Each row is a point on a landscape with many valleys, with its height.
A ball rolls from a point to the lowest of its 5 nearest points, and stops where none of them is lower. Distance is the straight distance between rows; heights are no part of it.
(764): [ 97 133 161 111 107  92  99 100 175]  height 5.72
(695): [ 94 129 119  79 140 104 102  99 181]  height 6.29
(597): [137 181 154 138 132  97 146 182 101]  height 2.62
(956): [127  83  98 129 147 120 172 121 190]  height 6.90
(817): [101 168 117 152 112 168 152  85 132]  height 5.64
(743): [116 130 115 185 160  75 105 152 106]  height 4.36
(808): [ 97 155 109 154 108 158 172  96 141]  height 5.49
(182): [136  84 106 156 113 155 111 114  84]  height 4.07
(317): [136 155 176 127 148 171  94 116 166]  height 3.40
(659): [118 166 115  81 160 197 138 122 156]  height 1.44
(407): [103  99 110  97 120 125 102 162  66]  height 2.64
(633): [153 144  93 106 124 145 206 102 162]  height 7.30
(1034): [117 153  93 135 120 144 197 105 149]  height 7.04
(129): [110  84 103 124 148 120 157 132 194]  height 6.37
(126): [143 124  96 173 161  86 106 138 100]  height 4.20
(560): [101 129 101 151 120 135 190 115 163]  height 6.45
(349): [183 159 140 132 145  89 133 154 113]  height 1.01
(881): [102 101  97 143 155 108  86 160  83]  height 3.96
(822): [ 95 103 102 116 143 115  86 166  70]  height 3.94
(162): [ 80 100 138 163  92 146 159 127 147]  height 4.46
(1068): [111 178 143 110 157 184 111 111 155]  height 0.51
(689): [185 128 167 113 136 124 142 177 124]  height 4.41
(732): [118  95 130  88  92 120 117 157  71]  height 0.89
(857): [175 156 124 151 150  78 124 138 113]  height 3.32
(275): [103  94 111  87 155 119 123 123 192]  height 6.56
(145): [154 170 130 160 146  73 135 156 113]  height 2.83
(442): [166 169 144 131 139  86 142 166 114]  height 1.96
(1045): [126 195 158 147 122  95 145 175  93]  height 3.21
(428): [117  79 100  83 153 127 121 116 188]  height 6.67
(648): [171 128 123 157 130 141  97  81 100]  height 4.19
(842): [163 164 149 120 142 101 148 184 109]  height 2.31
(284): [110 111 125 170  92 171 133  96 106]  height 6.42
(754): [ 82  97 141 137 116 123 149 138 178]  height 5.23
(745): [ 74 149 125 105 118  97  77 160  65]  height 3.93
(484): [119  76 127 108  94 137 116 152  75]  height 2.05
(266): [ 91 130 144 100 123  97 102 112 185]  height 6.00
(435): [143 154 151 118 138 130 153 205  99]  height 2.81
(522): [121 178 146 125 134 178 105  89 144]  height 2.33
(959): [134 150 118 187 156  67 121 146 109]  height 3.75
(369): [106 181 111 131 121 164 158  92 137]  height 5.91
(354): [118 116 126  84  96 101 120 155  67]  height 1.77
(933): [151 113 112 165 119 155 108  88  89]  height 2.97
(225): [145 138 133 161 116 165 106  75 107]  height 4.37
(249): [178 121 113 157 140 126  99  95  93]  height 4.67
(488): [115 106  98  58 145 129 108  94 169]  height 6.73
(982): [147  94  92 158 142 130  97 120  81]  height 4.62
(946): [ 89 118 164 116 106 104 115 124 182]  height 5.16
(670): [ 91 136 114 161 107 153 177 106 143]  height 4.98
(533): [120 179 105 108 129 165 173 101 145]  height 3.17
(96): [106  89 173 126  69 136 132 137 130]  height 2.91
(949): [124  80 102  67 146 143 109  98 177]  height 6.80
(917): [193 141 152 135 142 123 100 110 119]  height 3.82
(409): [105 160  99 148 116 153 181  96 140]  height 6.66
(1051): [121  75 121 126  97 152 119 139  81]  height 4.09
(308): [121 177 115  85 149 184 152 112 148]  height 1.63
(700): [ 95  96 110 134 136 120 166 135 185]  height 6.12
(713): [ 76 122 128 147 155  96  64 168  90]  height 2.26
(265): [174 142 179 130 135 149  95 113 144]  height 4.33
(744): [154 156 104  82 125 167 196 105 152]  height 8.10
(289): [138  90  85 134 141 124 183 112 185]  height 7.02
(374): [192 126 177 117 136 129 126 159 133]  height 4.22
(165): [ 92 116 114 157 119 135 177 126 170]  height 5.33
(849): [ 84  98 126 124 134 114 143 141 192]  height 5.58
(297): [131 126  87 132 125 134 199 107 167]  height 7.17
(287): [112 189 160 137 128 135 134 195  79]  height 3.88
(417): [191 147 149 123 142 100 128 153 117]  height 2.13
(514): [173 147 154 144 129 148  92  85 124]  height 4.34
(909): [114 145 125 168 108 171 131  78 114]  height 5.08
(28): [111 185 130 119 136 178 131  96 142]  height 2.82
(611): [193 139 134 139 143 110 107 110 116]  height 4.50
(676): [192 136 168 126 137 127 103 124 130]  height 3.64
(22): [197 141 157 123 143 109 114 140 128]  height 3.01
(755): [101 112 106 166 164  93  85 159  95]  height 1.68
(1067): [188 147 132 141 151  90 119 133 111]  height 3.77
(915): [ 99 131 116  85 111 101 106 160  65]  height 2.74
(612): [126 103 178 106  69 104 117 126 132]  height 2.25
(245): [187 141 172 130 134 139  99 117 134]  height 3.92
(518): [143 118 118 166 109 161 115  86  93]  height 4.01
(943): [167 134 102 163 160  91 109 128 103]  height 4.82
(558): [140 183 140 165 133  75 139 164 109]  height 3.33
(490): [103 106 113  77 147 114 107 115 185]  height 6.46
(448): [123  89  94 140 145 127  95 142  76]  height 5.29
(1058): [ 85 105 158 125 109 118 135 134 180]  height 5.27
(110): [109  77 150 135  79 154 133 133 105]  height 3.30
(433): [ 85 117 125 171  98 158 163 110 137]  height 4.79
(1065): [117  85 113 105 112 135 108 151  70]  height 1.05
(621): [ 90  91 155 151  86 148 141 131 136]  height 3.78
(221): [133  64  99 112 157 128 142 113 192]  height 7.01
(117): [103 109 179 118  82 112 122 126 157]  height 2.37
(776): [176 122 188 133 140 152 108 142 151]  height 4.54
(878): [ 83 123 114 111 137 107  79 168  73]  height 3.80
(729): [152 125  90 122 125 133 201  99 173]  height 7.15
(947): [111  95 100 119 137 124  93 159  72]  height 4.13
(865): [118 113  91  47 130 132 113  79 153]  height 7.31
(687): [148 160 156 138 131 166  95  84 133]  height 3.74
(464): [126  93 155  96  72 117 125 144  94]  height 2.02
(386): [147 166 154 119 132 113 151 193 102]  height 2.51

Where does a ball stop that starts at each point below?
(514) => (1068)
(849) => (732)
(909) => (933)
(959) => (349)
(744) => (1068)
(745) => (755)
(265) => (349)
(533) => (1068)

Call two points neighbours if one is among the 5 nearest of the other. Go from one point of each pair to the other, from neighbour to neighbour, staying as low as possible. Name the highest point that can't be avoided.
(732) / (933) => (1051)
(349) / (933) => (126)
(1068) / (732) => (265)
(732) / (755) => (878)
